Points on a hilly landscape, in no order, each with its height.
A climber steps from a point to the highest of its 2 nearest points, and stops where none of them is higher. Distance is the straight distance between rows; heights are no part of it.
Z96: [117,  67, 102,  71, 105, 103,  70, 117,  56,  60,  64,  73,  92,  66,  49,
 125,  81, 124, 150,  98,  55, 109]  (h 15.2)
Z473: [ 61,  70,  73,  78,  65, 130,  85, 104, 108, 102, 110,  64,  75,  90,  88,
 102, 100, 125,  68,  93,  55,  32]  (h 62.3)
Z556: [121, 112, 120, 124, 101, 111, 111, 108, 112,  69, 143, 107,  70,  26, 108,
  97, 124,  62, 108,  94, 115,  82]  (h 47.0)
Z535: [104, 127, 126,  93,  87,  86,  75,  45, 126, 102,  85, 113,  95,  87, 133,
  65,  61,  89,  80,  96,  84, 130]  (h 31.5)
Z97: [112, 120, 135, 117,  87, 109,  99, 116, 143,  96, 105, 123,  73,  57, 119,
  88, 137,  53,  87,  56, 113,  73]  (h 40.7)
Z987: [ 82, 111, 133,  96, 108, 120,  90, 189, 113, 110, 123, 108,  64,  77, 122,
 104, 122,  68, 124,  75, 122,  98]  (h 14.2)
Z432: [106, 125,  66,  98, 115,  59, 132,  86,  72,  99, 136,  60, 105, 139, 119,
 120, 118, 134,  81, 134, 133, 132]  (h 44.9)
Z368: [103, 107, 120,  51,  79,  85,  90, 118,  97, 116, 113, 129,  88, 114,  77,
 125, 135, 127, 134, 119,  75,  55]  (h 12.6)
Z581: [124, 108, 105,  56,  95,  68, 125, 147, 106, 101,  78, 116,  64,  94,  66,
 101, 165, 109, 106,  91, 112, 115]  (h 18.3)
Z112: [100,  70,  98, 141, 114, 138, 107, 124, 107,  71,  91, 132, 114,  97, 103,
 115,  65,  60, 130,  89,  99,  92]  (h 33.1)
Z636: [110, 100, 101, 105, 134,  98, 127, 124,  50, 130,  95,  84, 132,  69,  85,
  94, 163, 108, 130,  94, 116,  97]  (h 27.6)
Z890: [111,  81,  79,  93,  62, 111,  60,  76,  90,  79,  71, 103,  73,  74, 105,
  89,  67, 149,  90, 153,  88, 154]  (h 21.3)
Z45: [132, 114, 136, 119, 148, 129, 147,  58,  97, 103, 131,  90, 100,  82, 100,
 135,  75,  89, 126,  82,  68,  56]  (h 25.5)
Z726: [ 97,  98,  66,  95, 111,  96,  85, 103, 101,  67, 109, 111,  81, 133, 125,
 110,  90,  93,  68, 114, 112, 143]  (h 1.6)
Z990: [121, 103, 115,  29,  48,  84, 126, 121, 104, 107,  85, 119,  59, 101,  55,
  99, 149, 121, 129, 102,  71,  69]  (h 15.4)
Z132: [121, 122,  70,  74, 118,  88,  81,  89,  77,  96, 158,  44, 109,  91,  94,
 116, 153, 108,  87, 146, 120, 120]  (h 52.0)
Z808: [126, 133, 135, 109, 141,  90,  74,  90, 139, 127,  84, 125, 100, 103, 106,
 111, 115,  81, 108, 110, 138, 113]  (h 26.9)
Z218: [ 40,  97,  56, 114,  59, 107, 105,  84, 123,  98, 131,  81,  78, 141, 134,
  75,  58, 100,  39, 131,  96,  82]  (h 61.4)
Z774: [ 87, 106, 108, 112, 115,  65, 125, 111,  60,  84,  82, 175, 141, 106, 133,
  65,  52,  74,  95,  55, 140,  95]  (h 44.7)
Z175: [ 92,  95, 136, 131, 107,  94,  66,  90,  89,  72,  68, 151, 131, 149, 111,
  85,  83, 102,  73,  77, 107, 135]  (h 34.3)
Z253: [ 95,  69,  98,  77,  61,  82,  69, 109,  63,  89,  43, 102, 110, 113,  45,
 100,  93, 144, 147, 100,  71, 113]  (h 12.7)
Z686: [ 89,  74,  82, 148,  96,  88, 125,  88,  72,  94, 102, 171, 186, 124, 123,
  82,  73,  53,  75,  62, 131,  78]  (h 51.3)
Z231: [107, 101, 118,  65, 126, 103,  56, 111, 100, 124,  61,  58,  66,  63,  52,
 108, 102,  83,  84,  66,  89,  69]  (h 21.2)
Z620: [ 84, 100,  85,  71,  87, 109,  52, 141, 102,  72, 122,  81,  53, 109, 110,
 114,  81, 122,  88, 129, 109, 123]  (h 4.2)
Z603: [136, 121,  82,  73,  68,  56, 127,  71, 112,  91,  88, 107,  68, 112, 112,
  97, 106, 163, 101, 157, 100, 140]  (h 31.1)
Z633: [ 86, 111, 163, 116,  70, 150,  53, 104, 138, 103, 108, 123,  74, 112, 127,
  90,  48,  97,  84, 100, 107, 120]  (h 28.2)
Z943: [120,  87,  75,  62, 103, 108,  58,  94, 109,  87, 123, 114,  87,  97,  71,
 137, 131, 115, 118, 154,  89,  72]  (h 9.7)
Z389: [106, 123, 140, 120, 136,  89, 162,  45, 102, 113, 108, 109, 118, 127, 112,
 115,  76,  99, 133,  70,  54,  73]  (h 21.6)
Z206: [ 68,  78, 101, 124,  46, 151,  81, 131,  94, 132,  75,  91, 106, 104,  99,
  78, 105, 122,  82, 115, 105, 133]  (h 18.7)
Z771: [ 95,  90, 124, 128, 131,  83, 124, 104,  75,  60,  44, 180, 150, 137, 105,
  72,  39,  96,  80,  71, 135, 140]  (h 39.3)
Z645: [118, 121,  80,  81,  53,  51,  80,  77,  91, 101,  90,  24, 102, 126,  40,
 114, 138, 119, 110, 132, 119,  82]  (h 41.0)
Z409: [ 49,  78,  80, 132,  97, 112,  82, 113,  71,  93, 127, 107, 168, 123, 110,
  88, 125,  56, 123,  75,  91,  68]  (h 51.5)
Z483: [100,  97, 133, 158, 120, 103, 134, 120, 113, 100, 133,  90, 138,  92,  71,
  91,  81,  24, 138,  69, 119,  76]  (h 25.2)
Z187: [ 87, 123, 155, 116, 139, 109, 130, 136,  79,  98, 139,  88,  84, 115,  96,
 142, 110,  93, 125,  56,  75,  64]  (h 19.6)
Z702: [102, 116, 167, 125,  90, 144,  69, 100, 174,  70, 129, 111,  76,  71, 113,
  99,  92,  65,  87,  78, 112,  94]  (h 34.4)
Z799: [117, 113,  77,  21,  80,  79,  62, 102, 124, 101, 106, 148,  55,  85, 118,
  99, 102, 108,  78, 129, 112,  80]  (h 19.8)
Z683: [123, 102,  74,  89, 181,  89,  97,  94,  69, 123,  82, 112, 116, 105, 101,
 132,  71,  90, 102, 110, 134, 101]  (h 36.7)
Z151: [104, 111, 118, 129, 110,  99, 114,  46, 153, 119, 104,  82, 159, 122, 109,
  76,  59,  70,  93,  76,  97, 127]  (h 42.9)
Z545: [ 91, 110, 137,  86, 135, 103,  97, 177,  85, 104, 121,  99,  52, 108,  79,
 129, 134,  77, 134,  77,  92,  62]  (h 17.0)
Z523: [ 99,  97,  78, 135,  47,  96,  89,  36, 107,  62, 113,  77, 109, 143, 130,
 100,  98, 143,  56, 131,  64, 119]  (h 12.5)
Z298: [116, 113,  83,  61,  85,  76,  80,  81, 146, 104,  72, 124,  60,  76, 114,
  72, 102,  96,  81, 115,  93, 111]  (h 25.3)
Z957: [138,  90,  89,  43,  95,  86, 129, 146,  47, 105,  52, 102,  73,  77,  62,
 108, 141, 110,  81,  67, 106, 114]  (h 21.1)
Z391: [106, 121,  70,  85, 103,  45,  44,  82, 108, 100, 121,  32, 117, 139,  58,
 113, 148, 103,  82, 144, 123,  99]  (h 45.7)
Z909: [ 88,  98, 127, 116, 116,  87,  53,  80,  91,  77,  78, 120, 132, 114, 104,
  94, 109,  99, 124,  87,  96, 114]  (h 30.7)
Z988: [ 59,  78,  53, 105,  91,  83,  85, 109, 116, 104,  95,  66, 114, 142,  72,
  89, 116,  99, 136, 124,  73, 102]  (h 41.1)
Z269: [146,  78,  86,  88, 125, 121,  95, 126,  51,  87,  68,  97,  91,  71,  70,
 130, 129, 110,  85,  82, 105, 116]  (h 24.0)
Z182: [ 54, 104,  69,  78,  83, 103, 109,  83, 115, 107, 133,  56,  73, 103, 126,
  95,  63, 129,  79, 121,  78,  64]  (h 81.8)
Z837: [ 85,  82,  97,  91,  84, 115, 132, 121, 115,  74, 123,  80,  61,  34,  99,
  79, 142,  86,  96,  82,  71,  55]  (h 56.6)
Z446: [111,  92,  70, 130,  80,  74, 100,  42,  72,  72, 104,  55, 111, 144,  98,
 140,  85, 150,  87, 123,  56,  88]  (h 9.4)
Z359: [122,  78, 124, 173, 100, 113, 139, 129, 101,  96,  88, 136, 110,  74,  72,
 106,  78,  39, 149,  65, 124,  77]  (h 28.6)
Z51: [122, 105,  91, 101, 127, 147, 143,  72,  96, 147, 122,  84,  95,  72, 122,
 122,  66, 126, 110, 111,  85,  88]  (h 31.0)
Z597: [104, 117, 154, 144, 137,  98, 147, 113,  91,  89, 132, 103, 116, 110,  99,
 114, 117,  59, 140,  49, 110,  69]  (h 22.3)
Z773: [ 55,  84,  84,  85,  78, 119, 122,  92, 125, 104, 122,  58,  72,  63,  99,
  69, 122,  99,  52,  63,  54,  35]  (h 67.9)
Z398: [103, 139, 145, 103,  93, 111,  61,  97, 142, 135, 107, 121,  82, 119, 122,
 119,  94, 113,  90, 103, 127, 114]  (h 23.4)
Z460: [ 94,  84,  93, 130, 116, 152, 121, 103, 135, 106, 121, 130, 104, 110, 129,
 116,  86,  83, 112, 117,  90,  79]  (h 38.6)
Z128: [135, 107,  92, 111, 149, 122, 131,  95,  66, 132,  90,  79, 136,  50, 103,
 103, 112,  91, 129, 106, 145, 126]  (h 30.8)
Z417: [ 92, 107,  97,  95,  86, 134, 102,  98,  99, 159,  93,  80,  91,  84, 129,
  99,  50, 120,  97, 109, 112, 107]  (h 25.6)
Z227: [115, 109, 154, 116,  95,  97,  98,  52, 145,  81,  90, 121, 125, 117, 114,
  61,  42,  71,  70,  80,  92, 146]  (h 36.9)
Z792: [109,  81,  84,  59,  97, 118,  72, 143, 113,  69, 112,  99,  41,  76,  85,
 128, 102, 107, 116, 138,  96,  94]  (h 6.8)
Z716: [115, 117,  92, 101, 163,  62,  65,  88, 111, 128,  81,  91, 128, 126,  76,
 122, 109, 116, 113, 129, 130, 103]  (h 31.4)
Z25: [ 74,  88, 113,  86, 102,  90,  87, 134,  81, 131,  79,  75, 100,  82,  64,
  88, 135, 101, 118,  73,  83,  84]  (h 24.6)
Z671: [ 85,  90,  55,  85,  58,  58,  81, 100, 108, 126,  76,  52, 106, 114,  50,
  84, 111, 121, 127, 128,  99, 105]  (h 36.8)
Z88: [ 78,  94,  90, 123,  57, 132, 120,  93,  81, 110, 111,  93, 121, 108, 133,
  74,  97, 121,  78, 131, 107, 161]  (h 15.8)
Z512: [110,  84, 103,  77, 110, 113,  76, 111,  83,  88,  55,  54,  58,  36,  63,
 103,  78, 105, 109,  66,  54,  89]  (h 18.1)
Z505: [120, 104,  70,  69,  54,  59,  82,  95,  83,  97,  69, 108,  91, 100, 101,
  81, 100, 147, 117, 152, 114, 150]  (h 26.2)
Z921: [151,  95,  89,  97, 127, 103, 112, 108,  68,  93,  77,  96, 102,  49, 115,
 111, 112,  92, 102,  98, 120, 144]  (h 27.3)
Z754: [ 31,  78,  52, 107, 100,  96,  83, 137, 103,  86, 123,  88, 131, 143,  97,
  86, 116,  64, 121, 104,  86,  80]  (h 46.1)
Z141: [ 98, 104,  95, 111, 144,  78, 147,  65, 100, 117,  95,  93, 149, 104, 104,
  78, 105,  78,  92,  74, 110, 106]  (h 50.0)
Z452: [ 68,  77,  72, 140,  83,  84, 117,  98,  97,  72, 121, 158, 170, 110, 137,
  68, 130,  51,  98,  82, 104,  82]  (h 58.5)
Z912: [ 74,  85, 111, 120,  70, 165, 100, 121, 110, 162,  81,  87,  97,  81, 108,
  92,  82, 121,  91,  75,  91,  92]  (h 21.7)
Z738: [ 65,  96,  74, 100,  87, 117, 144,  94, 120, 110, 121, 135,  91, 139, 143,
  96,  73,  90,  76, 107,  82,  78]  (h 47.1)
Z576: [111,  87,  98, 102,  68, 138,  84,  51, 119,  69, 106,  93,  71,  88, 129,
  94,  91, 143,  42, 119,  83, 125]  (h 16.5)
Z759: [ 86, 104,  69,  92, 164,  66, 146,  81,  72, 135,  71, 133, 152, 111, 106,
  86,  75, 101, 108,  89, 132,  90]  (h 43.5)
Z977: [153, 133,  81,  87, 118,  44, 140,  57, 106,  94, 103,  97,  74, 121, 102,
 124, 132, 144,  72, 113, 105, 130]  (h 37.7)
Z672: [ 85, 106, 128, 119,  81, 117, 112, 104,  81, 108, 125, 122, 138, 128, 138,
  73,  73,  95,  70, 107, 140, 168]  (h 13.3)

Where does a climber stop that starts at each point below?
Z633 -> Z773
Z505 -> Z132
Z672 -> Z452
Z88 -> Z51
Z253 -> Z452
Z620 -> Z128
Z909 -> Z452
Z512 -> Z128
Z799 -> Z141
Z581 -> Z128
Z987 -> Z773
Z808 -> Z141
Z545 -> Z182
